Each row is a point on a landscape with many valleys, with its height.
A ball rolls from a point to the lowest of its 2 nearest points, and stops where none of them is lower. Distance is the straight distance between rows; heights are no part of it.
q_283 h=6.28: [ 10   3  15 -30 -18   5  44 -11  -2 -19   2  41 -23 -42 -11 -13   2  20
 -17   9  -4  17   0   2   3   0 -11  27 -22 -23  23]
q_502 h=1.76: [-11 -16  -6 -10   4  -5   9  22  -9  31  -5 -21 -14  15  -6 -29 -15 -32
  17  10   4 -12  62  10  -4   3  14  11  60   6 -47]
q_671 h=3.26: [  7   6  -2   2  -5  33 -22  -4 -12  -4 -28 -10  10  -7   6  -3  -7 -23
  -9  -9 -15  -3  -9  -6 -15   2 -19  -2  34  -5  22]
q_190 h=5.78: [-18  10  -2  26  12 -25   2   8  26   2  35  13 -10  -5 -14 -13  11   8
 -14  13  11 -11 -12  11 -27  -4  13  14 -35  -6  -1]
q_446 h=5.34: [ -7   3  -1  -2   8 -36  -1   2  43   5 -11 -27 -14  21  15  22 -31  33
 -24  -6  17 -11 -46   6 -26 -28  -1 -18   7  17   5]
q_773 h=3.15: [  4  34   6   3  33 -31 -17  11  33 -12  11  -1   9  19 -17  24   8  38
  19 -17 -24 -15 -11   9  19  23  -3   2 -13  16  32]
q_908 h=2.27: [ 21   4 -23  11  -9  45 -11  11   7  -4 -26   2  54  30   1  26  10 -33
  12  -5  24 -24 -12 -10 -36  -1  -7  -4  -4 -10  -8]
q_914 h=0.92: [  1   0  12 -23   7   7  17   6 -14  54   5  45  -4 -35   2  -4  -4  20
 -18  12  19 -40  17  34  34  14  -7 -27   1 -35  -4]
q_452 h=2.75: [-15  14  12  12 -20  15  -3  28   7  25  27  31  12   8  15   9  -3 -19
  -4  14  20 -27  11  23  -7   2  -2 -22   6  11 -14]
q_365 h=2.37: [ -8  19  14  -8 -11  20  -3  26 -20 -17  13   2  12  62 -32  23 -20  41
  45  14  15 -17 -26 -15   5  -6  -4 -29  -2  50  31]
q_588 h=3.45: [ 26 -42  19   1 -13 -45  13  30 -10  17  -7  25 -56 -21  21 -20  18   7
 -13  28 -11  -3  26   5   5  10  14   3  17 -32  11]
q_949 h=3.69: [ -9  16   5   0 -16  31  11 -26 -33  18  24  32   0   4  -1   0 -18 -19
  27  16 -10  10  20  12  41  30  -4 -36 -30 -21 -21]
q_559 h=1.78: [-36  -7 -12 -35   9  -2   9   4  -8  -5  12 -25  15   2 -26 -11 -18 -13
   4 -24  -8  32  27   1  37   1  17  13  13  25 -25]
q_840 h=3.76: [-13  -3 -14  11  11  -3  -2  -1  -2  18   9 -58 -23 -13 -19  -3  -9  -5
  -3   0  14   8  35  17  37  35  34  16  24  -6   6]
q_655 h=4.36: [ -7   2 -13 -28  20   2   5 -14   9 -37 -29 -13  26 -11  18  15 -10  37
   0 -28  22  -1 -19  11  -9 -12 -39 -30 -31  30  -7]
q_986 h=2.89: [  7  13  15  20 -25  24  18  16 -15 -12 -24  -4  -3  44  -9  21 -28  23
  32  15   7 -12 -14   0  29  -6  -9 -43  10  19  22]
q_520 h=4.11: [ -9  -9   8 -26   8 -33  22  -6  -5 -21 -10  24 -43 -35 -19 -47  -9 -20
  27  -5 -16   7  35  29  -9  28  14  -2 -11   0  -4]
q_881 h=5.14: [-10  19  -1 -10 -15 -31  -1   5  19  -4 -12  22  -8  39   9  11 -29  46
 -11   7   4  13 -33  11 -49 -24  -7  -8 -33  28  22]
q_568 h=1.62: [ 17  18  10  27   2  46   5  29   5 -23 -36 -19  36  39   1  24   9 -14
  16   2   4  -4 -12 -16  -3 -17  -3   0  14  24  -4]
q_273 h=2.72: [ 16 -15  18  13   3 -25  34  -3  10  22  -5  21 -40 -19   9  -9  -4  12
   7  15 -24  -7  22   5  32 -18  -2 -54   9 -47 -18]
q_144 h=4.60: [  0 -16 -10  -9   7 -20  35   3   2 -18 -56  10  -3  -6  12  14 -22  27
  -9 -11  -1  -4 -19   9   2 -26 -15 -44 -33   4 -10]
q_235 h=4.03: [ -2 -37   7  15 -10 -23  -8  23 -11 -17  15   1 -45  -2  29  10   4  19
  -2  40  -3  16   8 -22  44  11 -22 -18  -7  11  -4]
q_528 h=3.72: [-23  -4  -6  17   6  -2 -19   1 -20  11  34  25   1   0 -13 -13  19 -15
  13   9 -29 -20   0 -22  -8   9  -9   3  13   8   1]
q_57 h=4.49: [ -2  12  -1  22  24  -1 -25 -24  -2  -6  19  16 -24   9   7  17   0  13
 -18  26 -23   5 -29  16 -18   0 -16 -36 -41 -17  24]
q_644 h=4.43: [ 22  -9 -23   9 -17  20   9  10 -55  22 -50  13   7   0  14  21  -2   1
 -20   2 -18 -14   0   8 -11   7  18 -13 -23 -28  23]
q_496 h=3.12: [ -3  12  17 -20  -9  15  -8  10  16  23  35  32  16   5  35   5  12 -52
  19  -9  21  -4  27  21  13  17  11  -9  -5   4 -53]
q_656 h=0.70: [  1  18  10 -18  -5  66 -20  46  13 -52 -18   2  48  16  -2  27  16  -7
   9   2  19  -5  -6 -18 -22 -30  -3  -1 -12  43  10]
q_254 h=2.73: [-18 -11  -5 -36   5 -20  13  11 -27   2   4  11  19  34 -32 -15 -19  20
   3   4  18   0 -21  -7 -17   2 -15  21  -8  18 -12]
q_959 h=6.05: [ 21  34  10   9  -3 -23  36  -1   7  -1  24  18 -37  23 -30  18 -15  36
   3  20 -24  27 -32 -15  21 -15   6   7 -29 -10  22]
q_676 h=4.18: [ -6 -29  -1 -20 -15 -34 -19  20  -2 -19  16  15 -20  37  10  -8 -16   8
  36   7  10  -6 -23 -17  -4  21 -44  -3  16  34   6]
q_771 h=1.04: [  1  -1  -4 -22  12 -10   3 -29  20 -15   9 -21 -12 -35   4  -2  16 -11
   4 -47 -17  73  16 -14  29 -28  17  32  -4  10 -20]
q_985 h=4.40: [ -4 -19   1  -7   0 -55   4   8 -16 -27  24 -10 -54  22 -18 -18 -33   5
  25  12  14   6 -29 -14  12  26 -12 -17  -4  19   9]
q_764 h=3.94: [ -7  11  20  25   2 -12 -21 -16  23  14 -13  -7  27  23  28 -16  22   8
  16 -45 -14  36  -7 -15  -3 -36   2  14  21  23 -39]
q_140 h=4.93: [ -5  17 -18  -8 -15  -6 -17   7  -2  -7  -3  14 -20  21  22  17 -15   3
 -25  18 -28  31  -4  10 -41 -15 -15   3  -7  25  10]
q_788 h=4.95: [ 14 -34 -11   7   2  -5 -34  -6  13  41 -14   3   8 -49   5 -19  35  -2
 -28  -5   7  18  13 -12   5  16  14  37  -3 -34  25]
q_747 h=3.75: [ -7  50   7  40  17 -35   0   5 -17  15  31 -34 -29  24 -32   7 -26  42
   7  15   6 -14 -18  -6  16  14  -4 -15  10  11  11]
q_522 h=6.44: [  2   8 -15   2 -33   0  10 -60 -27  10  17 -16 -23  -2 -17 -20 -22   9
   0 -18  -7  12 -20 -16 -34  -2   2  34  32  -5  34]
q_59 h=2.79: [-16  16  -3  30  35   7   1   4   3   1   1 -40   9 -10 -31  -1   3 -22
   6  -2  22  -8 -14  13   4  44  20   3 -28 -28 -11]
q_662 h=4.80: [  8  -4 -18  10 -20  17 -39   9 -27   3  12  20  37   1  26  27  47 -10
 -13  12 -15   9  31 -19  23   0  15  11 -36  26   6]
q_281 h=4.25: [ 30   3  -4  22  -2  19 -15 -40 -13  -8   4  17   1  12  16  22  32  16
 -21  17 -24  -4  -3   2 -18 -12 -11 -11  -5 -18  21]
q_499 h=3.16: [-11   6   3  -1 -13 -35  -1   9  37  -2  -2  18  12  -6  14 -14  12  31
  -1 -23 -10   2  41  18  11  -7   7   1  -1  32  -4]
q_325 h=2.19: [ 24  -8  -2 -22  15 -37  36  12  -6 -10  14  -8  -8  20 -38  17  -4  32
 -11   2  32 -30 -16  13  32  18  28  -5 -24  -4  15]
q_423 h=1.84: [-10 -10  21  28 -21   5  10  31  22 -40 -19   4  -6 -19  22  -2  10 -18
  -7  -3  -1 -22  -2   8   9 -17  17 -26   8  16  12]
q_230 h=0.94: [-17  -6  32  22 -16  -2   3   8  -1 -39  -5  24 -16 -20  22 -31   8 -10
  27 -14 -10 -12 -21 -15  -2 -10 -17 -11  -2  31  -1]
q_258 h=4.63: [ 17   1 -14  19   7  -6  10 -17 -21  41 -17   4  -2 -12 -15  14   4  10
  -9  -3  -2 -21 -15  13   0  29  24  -1 -24 -41  27]
q_31 h=3.95: [ -5  17 -19 -18 -18  26  -2 -14 -43  15  -9  34   1   9   2  11 -23 -40
   4   8 -10  25   7  26  -3  42  -3 -14 -37 -22   8]
q_924 h=3.54: [  6  12 -11 -19  22  25  36  20 -16 -10 -30 -27  -1 -24 -30   0 -21 -23
   3  -8   2 -24  17  13  23  37  -2  21  22 -20  -1]
q_110 h=6.04: [  3  25   6   9  22   3  -6 -52  51  27  34 -13 -10 -25  -8   3   4   4
 -34   8  12  -9 -15  23 -29   3  11  18   3 -54   6]
q_294 h=3.84: [ -2  35  12 -16  22  47 -17  -8 -10 -29  -5 -15  20 -50  25  17  22  19
 -40 -16   0  13   7   2  12 -13 -32   2   1  20 -10]
q_625 h=1.45: [ 18  -8 -12 -24  28 -21  30  21 -11 -22 -11   4  18  36 -45  17  -9  50
  -3  21  30 -59 -27  -3 -10 -18   0 -17 -28  14   7]
q_440 h=4.50: [ -8   9  -6 -14  20 -12  -7 -23  31 -10  19   4 -32  25 -13  21 -22   2
 -35  40 -32  -1 -42   7 -31 -24  -4 -20  -5 -20  29]
q_296 h=4.21: [ 12 -17   8  12 -12   9 -21 -12   6  -3 -17   1  34  30  38  10  20 -23
  -1 -25 -23  15   4 -16   7 -48  10 -19  27  17 -22]
q_538 h=3.82: [-13 -29  17  28  -8 -13   6 -12 -11 -14  -8 -11  -7 -10  -8 -42   5  12
  13 -17  39  23 -31  -9   4  21  13  21 -23  -2   9]
q_607 h=3.87: [ 18 -22   1 -39 -12 -18 -22 -10 -18 -19  23  25  -7  33   3   3   6  19
  12  -2 -15 -21 -13  -5  -9   8 -28   4  25  26  44]
q_17 h=2.18: [  1 -19   3 -50   8   8  28  14 -35 -11 -26  10  12  41 -19  -5 -34  26
 -14  23  29 -26 -20  14  -3 -21 -14 -13  -6  14 -11]
q_409 h=1.83: [ -6  -8  13  11   8  11  10   4  -4  -9 -17  25 -12 -33  17  -7   0 -18
  28  -6   2 -17 -41 -17 -11   9 -42 -14 -10 -14 -16]
q_364 h=3.99: [ -6 -23 -26  40  -5   1 -20  -8   9  -9  18 -26  31  23 -13  10  12 -10
  -1   1  11 -18  -4  -1 -10  -2  24 -14  -4   4  12]
q_845 h=2.71: [ 18  -1  12  -1  16 -16  -6  11   5  -7  21   4  11  14  -9  33  24  39
  12  -5  18 -17 -15   5  46  16   9 -11 -40  18  15]
q_631 h=3.11: [  6 -10  27   8 -26 -26  35  39  29  21 -35  28 -44 -37  33 -19  -4  21
  -8  13 -14   2  22  19   8  -3  -5 -24   6 -47   4]
q_687 h=4.28: [  0  19  -1   3  24  -9   0 -23  12  10  28 -21 -16  36 -23  19 -21 -17
 -18  17 -12 -28 -23  14 -16  -5  19 -24  19 -21   1]
q_64 h=4.83: [ 11 -16  18  47  11  -7 -16 -18 -24   2 -23  -5 -10   1  16 -35  29 -11
  27   7 -22   2  11 -10  -8   8  -3   8  27 -13 -22]
q_32 h=4.30: [ 12 -17 -20  37 -21   4  -9  21   6 -35  23 -46   0  10  -4  17  26 -16
  -5  23  13   1  22 -15   8  15  15  32   1   6  10]
q_435 h=3.08: [-11  -7   0  -9   7 -34   8  20 -11  39  -4  33 -15   5  11  10  -5   6
   8 -18 -23   1  -9 -21   6 -24 -10   6   7  13 -29]
q_201 h=3.52: [-16  40   1   0  32  36 -13 -26   6  -5   7 -32   8 -33   1  23  -3  15
 -28   1  12   4 -27  15  -5  16 -30  -8  -6  -9   7]
q_470 h=1.60: [-15   2  -9 -30   9  21 -26  19  -2 -41   4 -18  26  45   0  11 -14  -7
   8  18  11 -32  11  34 -11  11  -9 -46  -2  32  14]
q_990 h=5.90: [ 10  25  11  11  -1   7  13 -28  34  14  21 -17 -18  31 -19  29 -26  25
 -18  19 -10  31 -58 -17  10 -21  21  28  -2 -33  29]
q_487 h=5.76: [ 12  17   9 -18  -6  24  24  -1  27  -7   7 -26   5  13 -18  28 -11  -6
 -32  -8  14  20 -35  -5   6 -20  25  41  12 -14  16]
q_570 h=4.27: [  5 -21  13 -16 -16  11   0  17 -20 -24   7   9 -21 -17  31  11  11 -27
  10  10 -14   8  23 -14  52  15 -18  -1   6  15 -17]
q_800 h=6.17: [-13  32   4   5   6 -14  -5 -50  35  14  37   3 -21  -6   1 -24 -12   0
 -20  -5 -16  21  -8  19 -60 -27  10  28   5 -14   4]
q_603 h=6.39: [-10  13  20   1 -12  18  44  -6  -2  26   0  10 -32 -39 -15 -14 -23  21
 -19  12  11  26 -32 -12   5  -1  -7  23   0 -50  16]
q_248 h=4.12: [  5  12 -26 -34  10  36  -9   8  -8 -27 -21 -25  33 -19   4  25   0  22
 -23 -13  14 -14  11  -3 -16 -24 -34   2   0  32   4]
q_497 h=4.05: [  7   4 -17   3  28 -36  19 -12   0  21  14 -36 -24  20 -32  15 -16  -6
 -12   5 -15 -15  28  18  10   0  41   3  15 -17 -10]
q_385 h=1.65: [-13 -17   2 -15  21  -2 -20  13  13 -17  -3  -5  61  13   9 -15  11 -38
  40 -25  26 -24  -1  10  -3  21  11 -21 -31   4 -50]
q_134 h=2.90: [ -1 -10  -4   4   1 -24  30   2   0  26 -27 -35 -29 -20 -13 -22 -17 -10
  19 -34  19  14   2 -14 -18 -10  26  44  36   5 -18]
q_176 h=3.39: [ -9 -13  15  15   4 -21   6 -24  -4   6   4 -40 -35  -8 -23 -40  -7  -6
  32 -21  14  31   3   5  14  16  39  22  15  -2  13]
q_46 h=4.48: [ -4  -7  24 -17 -22  18   9  11 -42 -31  27  19  -1  21  19   6  -1  -6
  23  34   8  -9   3 -23  29   3 -23  -8   0  34 -33]
q_837 h=5.65: [ -1  33  -3 -14   6  23  23   8  24 -12 -10 -28  -9  -4 -14  29 -26   6
 -58  34   0   4  -3  11 -17 -13  16  24   6 -11  20]
q_576 h=2.95: [ 31 -35 -23  -4   0 -12 -13  -6  -6  10 -52  -4   7  -9  13 -22  23 -50
   6 -22 -15  25  49   7 -19   4  32  14  10 -21 -20]
q_36 h=3.65: [ 11 -16  -3  34   9  -3 -11 -14  22  31  19 -12  20  10  -4  -8  31 -29
  16  -9  17 -15  16  -2 -19   2  30  11  22 -23 -27]
q_490 h=4.39: [ 18 -10  10   4 -30  22  13 -18   4  22 -20   0  10  26  31   2 -10 -21
  -7  -7  -6  30  15  12   5 -29  13 -15  35 -27 -20]
q_344 h=2.21: [  9  12  -9  14 -11   0 -18   2  26  50 -28   6  25  -5  22   7   2  -1
 -37 -11  10 -15  22  34 -18   7  23   4  12 -20  21]
q_163 h=2.50: [-27   9   4 -11   4  21 -32  15   7  -9   4   3   8 -29  10  -3  -9 -19
  17 -25  22   3 -56 -16 -30  20 -48   1  -2  16   9]
q_891 h=3.53: [  8  16  -4 -18  22  -8 -32  -7  19  -9  10   4  24  32 -15   5  10  20
  14 -11 -35 -32  -3   3 -17   5 -19   1  30  18  29]
q_156 h=3.60: [-15  16   3  23 -13  -1 -17 -17  27   8  13  23  38  -5  21 -12  30  21
   8 -28 -12  16   9 -15  -6 -26 -17   8 -14  31  -9]
q_977 h=4.20: [ -2 -11 -18  -5 -15  23  13   2 -31  -2 -34   8  -7 -32   8  -3 -14 -45
 -26   0  -3  25  -6  10 -17   6   9 -10 -26 -33  -1]
q_999 h=2.39: [  0 -13  12  -4  18 -22  24  -1  -8  47 -13  -8 -39  -7 -11 -34  -3 -19
  32   1   9   4  14  -6 -35 -25  11  31  56   2 -58]
q_628 h=4.81: [ 12 -34  -9   3   2   3   1  11 -15  50 -18  16   0 -42   7  19  22  12
 -20  -6  -6  11 -13 -11  31  18  14   9 -29 -54  22]
q_126 h=3.19: [  1   7  10   2  34  35 -31 -16   4 -10  -2 -35  17 -24  -2  14   7 -24
 -21 -18  33 -10 -33  23   3  44   5 -11 -10 -27  13]
q_838 h=2.45: [ 20   1   1  21 -28  38  16  18  33 -25 -23   1  22  -2  35  43   9 -14
 -13 -19   2 -11   9   3  18 -52  18 -39  -1  25  -3]
q_436 h=2.26: [-18  18 -18 -30 -22  22  -2  17   6   1  13  10  35  26  -4  10 -23  -9
 -15   6  12 -15  23  27 -27  -9   2  -6  10  28   4]
q_329 h=5.01: [ 32  -8  33  38 -11  27 -22 -29 -36 -26 -18  -1   5 -16  17 -31  44 -34
  16  -7 -42   8  19 -36  -3 -21   5  13  36  -7 -12]
q_978 h=1.63: [  8  10  -7 -23  -9   5   9  -6   1  65 -24  18   7 -15   6  -1 -30  25
 -40  11   1 -28  21  38  -1  10  -1  -5  14 -39  24]
q_2 h=2.61: [  5 -14   7  12   5 -42  19 -14   8  -1  18  -2 -37 -10  12  -9  -3  14
  39 -22  -7  -5   0 -18  14 -16 -15  -1  22  11 -29]
q_623 h=4.61: [  2 -25 -22   8 -13  -6 -18  -2   5  -6  35  21   8 -44  19  12  51 -11
 -22   3 -15  -6  37 -25  23 -18  10  18 -23   9  -5]
q_622 h=4.00: [ 16   7  -8  35   6 -11 -18 -23 -22  21  34  14 -13  10   4  12  25   9
  -2  17 -36 -24  32   2   2   7   6   2  18 -13   5]
q_339 h=5.50: [ -4  16 -26 -19  16 -14  -4  22  34  -5 -14 -31   4  21  -8  32 -23  30
 -37  23  10 -19 -30  -6 -46 -16  -3  25 -11   6  13]
q_22 h=6.60: [-16   6   4  -3   4  25  17 -28 -31   1  32   0  12  14 -48 -11 -16  23
  22  23  12  23 -24 -23  34  18 -23   5 -11 -15   4]
q_525 h=4.10: [  7  13  15  19  23 -36   7   9 -19  -6  37 -36 -50   6 -17 -11  -8  12
  22  10  25   0   0  -2  17  39  -7   4   9   2 -24]
q_558 h=3.89: [ 11  -2  30  -3 -30  18   4  18 -15  28 -47   2  -5 -18  16 -33  -3 -24
 -34 -16  -3  32   0  -4 -22 -28  28  25  48 -22   8]
q_285 h=4.35: [ 12   1  10 -12 -15 -15   7  -1  -9 -15 -28  32 -13 -28  23 -37  20 -13
  16  -2  -9  35  45  17  -7  33  -2  28 -20  -5  -9]
q_308 h=4.79: [  0  -2 -17  -2  -4   3  48  17   7  18 -32  32  -4 -22  13  34 -22  28
  -9  12  -3 -12  -4  11  16 -31 -10 -69 -55 -28 -20]
q_767 h=3.59: [ 28 -15  11  23  -9  33 -22   9  -9  -6 -47  -5  22 -14   5 -28  23 -45
 -21  -4 -12   4  -4 -25 -23 -24   5  14  45 -20   3]
q_15 h=2.24: [-14  23  15   6  -6  24 -26   8  -6 -28  21 -12  12  -4  18  12   3  10
  33 -14  26  -9 -15  -3   2  32 -39 -10  -4  35   0]
q_828 h=6.30: [  3  16  -1  -3 -20  -8  12 -52   0   7  -4   1 -23 -10   3 -13 -17  10
 -23 -23 -25  48 -17   2 -26 -27  13  27  -6 -17  25]
q_833 h=1.64: [-16  19  12 -11  -5  25   9  40   3 -50   2   4  28  46 -26  24   4  24
  27  13  19 -11 -22 -17 -27 -40  12   2 -29  55  15]
q_202 h=4.41: [  4 -31 -39  -4   0   0  16  11 -20   2   5  11  18 -15   2  39  23  -3
 -23   5   5 -10   6 -26   5 -26   3  15 -32   4 -20]
q_509 h=4.16: [ 39  -5  -1 -28 -42  26   7  -4  10   0 -35   0   3 -12  34  -5  -6 -32
 -27 -16  -3  42  20  -8 -19 -29  -2  13  36 -24  -1]
q_732 h=3.36: [  1  26   0  46   0  12  15   5  -7  20  -6 -42   3  30 -23  22 -26  50
   4  26  24 -37 -14 -11  13  -2 -10 -26  17   4  19]
q_783 h=4.59: [ 18   2  10  23   7 -24 -11 -26   3  -6 -35   6 -23  -1  14 -53  14  -2
  34 -13 -38  50  36  19 -10  23   0  12   7 -12  -4]
q_301 h=1.00: [ -3   4 -25 -46  12 -15   4  -2   0  -2  19 -16   2  28 -11  -5 -15 -24
  11 -14 -13  -1  51  14  -4  -3  -1  14  43  20 -36]
q_456 h=2.84: [-10  24 -22 -25  15  25 -16  20  24  11 -28 -25  16   5  -4  15 -44  -9
 -18   9  -5 -26  -9  13 -17  19 -17  -4  26  -6  27]
q_181 h=3.32: [ 14 -40 -11  32   6 -15  -7 -21   9  28  -7  -6 -19  -6   3 -31  29 -40
  14   9   1  10  46  13 -21  -3  58   2  14 -32 -16]
q_387 h=3.22: [-10   5 -12 -19  34  16   4  31   2   7 -39 -39  14  28 -30  -4 -37 -22
   2  16   5  -4   5  13   2  45  -7  12  20 -23   4]
q_697 h=3.74: [ -1 -39   2   6  19 -50 -24  25   7  26   7   6 -38  -5  26 -17  21  11
 -18  31  11  17  27   4  19  21  -9   5   8  -4 -18]
q_266 h=1.87: [-37 -19 -15 -14   6   2  10 -40   7   7  12 -24  10 -27 -18  -7 -12  -4
 -13 -30 -16  40  -4 -10  28 -35  16   2  -1   9  -6]
q_843 h=4.17: [  2 -34   0  10   2   3   2   3 -22 -22   3   0   2 -23  -7   1  26   0
   3 -11   4   0 -29 -29  25  -1   6  18 -19   4   1]
q_941 h=2.25: [ 11  -4  22  -1  10 -20  32   9  31  11  15  30 -26  -9 -21  -5 -15  11
  10  27  12 -10 -21  -8  42  -1 -25 -47  -9 -41   0]
q_286 h=1.33: [ -3  -2  -1  19 -28   3 -48  -8  -2 -24   8 -20  10 -22  41 -13  12  12
  18 -27  16   6   1 -18 -14  14 -46   0  26  38  15]
q_290 h=2.30: [-29   1 -29  16  24  -5 -17  -3   2   8  -2 -15  38 -14  -7  -1   0 -20
  16 -27  24 -18 -15  15 -15  34   4 -21 -54  -1 -19]
q_178 h=3.83: [  5   0  10 -15   1   0  39  -2 -19 -27 -22  -6 -14 -18 -27 -34 -10 -27
  43 -15   6 -11  24   8  17  44   5   8   0  -6 -12]
q_23 h=6.56: [ -5   6   0  -4 -20   4  11 -38 -20  19  28   5 -25   4 -13  -7 -27  16
  23  -1  -5  24 -12 -13   4  22 -32  15  22  -4  13]
q_804 h=6.16: [ 14  31  10  -7  -4 -11  50 -11 -21  -3   4  28 -35 -17 -20  10  -5  52
  -5  -8 -47  17 -12 -10  11 -25   3  33 -18  -7  32]
q_698 h=0.81: [-30 -13   2   2  19  21 -33  26   9 -13 -18  -7  58  38  13 -10  -8 -22
  11   7  26 -28  -2  19 -19   5 -10 -47   0  15 -22]
q_309 h=4.98: [-16 -23  -4  -5 -12  -3 -76  24 -18  -8  34  -2  56  -7  23 -17  49  -7
   0  -5 -10   8  26 -29   8  10   8  18 -11  37  -6]
q_638 h=3.21: [-34  -6  20 -22 -12 -23   5  14 -36   0  21  33  -2   6 -26 -28 -18  18
  15   0  -3   2 -12  -4  28  13   1  -4 -10  36  12]
q_876 h=4.72: [  7   3 -18 -25  -3 -11  -4 -19  30 -24 -11  -5 -30  21  21  26 -27 -24
 -11  -4 -31  10 -15  14 -30  -6 -23 -19  17  -8  23]
q_988 h=1.89: [ 15  -9 -12 -22  -8  11 -17 -40  20  -5   9 -18  20 -43  -1 -21  24 -18
   8 -48  11  45  13 -29   2 -14 -13  41  10   1 -18]
q_117 h=2.74: [  8   7   0  18 -14 -17 -16   9  24   9 -13  20  10  11  35   6  18  22
 -34  17  -9   4  48  40  -5  -6   2 -15  -1   7  11]
q_147 h=5.12: [ -6 -26   0  -3   5 -13 -65  19   4  22  18  10  19 -30  -1 -33  51  -6
 -17 -17  -9  16   4 -28   2   5   9  45  15  13  19]
q_432 h=5.92: [ 10  15 -16  -8  15  -7   4 -20  29  22  36  14   0  -5 -32  -2  19  -7
 -13  11   1  10   8  10 -17  17  18  52 -25 -42   8]
q_331 h=2.31: [ -5  31  14  45 -12  36  15  18  19 -31  -2  -5  35  19  -4  28  15   2
  -4   9  -2 -27   8   0   0 -51  26 -27  -5  35  -3]
q_987 h=3.42: [ -6  12  15   7  -3  18   2 -21 -28  32  24  22  22   8   2  -6   6 -49
  49  -6  10 -11  19   8  24  34  15 -16 -18 -13 -55]
q_7 h=1.95: [ -3 -22   3  -6 -21 -19 -16 -28  -3 -25  33   4 -11 -19  28 -23  19  -6
  38 -28   5  -5   2 -23  -3  -3 -19   5  15  38 -19]
q_366 h=3.41: [-25   9  15   0   5 -17 -29  26 -17   8  24  32   4   8  16   4  26 -15
   3 -17 -43   1 -16 -29   0 -24   2  18  14  44 -16]
q_441 h=4.07: [-13 -31 -28  30 -11 -11  12   5 -20 -13   2 -48  -3  -5 -10 -12   6 -14
   2  21  27  -5  43   1  17  24  19  12  -3   2 -21]
q_703 h=1.61: [-15  12   9   3  29  16  16  10  26  19  23  29  13 -25 -16   2  -2   6
  -4  35  16 -41   6  20  28  17 -20 -43 -16 -28 -12]
q_302 h=5.64: [-16  28 -25   9  27 -32  -5  -3  24   8   3 -10 -21 -14 -13   7 -16  31
 -51  24  -6 -24 -28   9 -46  -6  12  25 -38 -14  21]
q_809 h=2.51: [ 12 -28 -28 -29 -12   1 -14 -11  11  -2 -23  -1  23 -26   9 -18   8 -41
   8 -47  -6  22  25 -11   4  -8   1   5  -3   8 -15]
q_927 h=4.69: [  4  -7  26 -48 -12  29 -20  32 -11 -60  32  10  24  31  19  23  19   9
  22  20  20 -30   7 -14  10 -15 -19 -13  -3  57 -10]
q_61 h=6.49: [ -8   1   2   4 -11  32  44  -7 -11   7  -7   6  -6 -14 -35  -5 -28   7
  -3  35   5  11  -2  -7  36  15 -13  -6 -10 -40  11]

For each start below, name the point where the ball stops.
q_46: q_914
q_655: q_698
q_147: q_698

Call two points neighbours if one is among the 2 nearest of the other. Go from one point of each pair to the other, from neighbour to neighbour, staying as low as possible. Name the highest point that can't be avoided.
q_656 / q_230: q_838
q_301 / q_771: q_266
q_914 / q_456: q_490
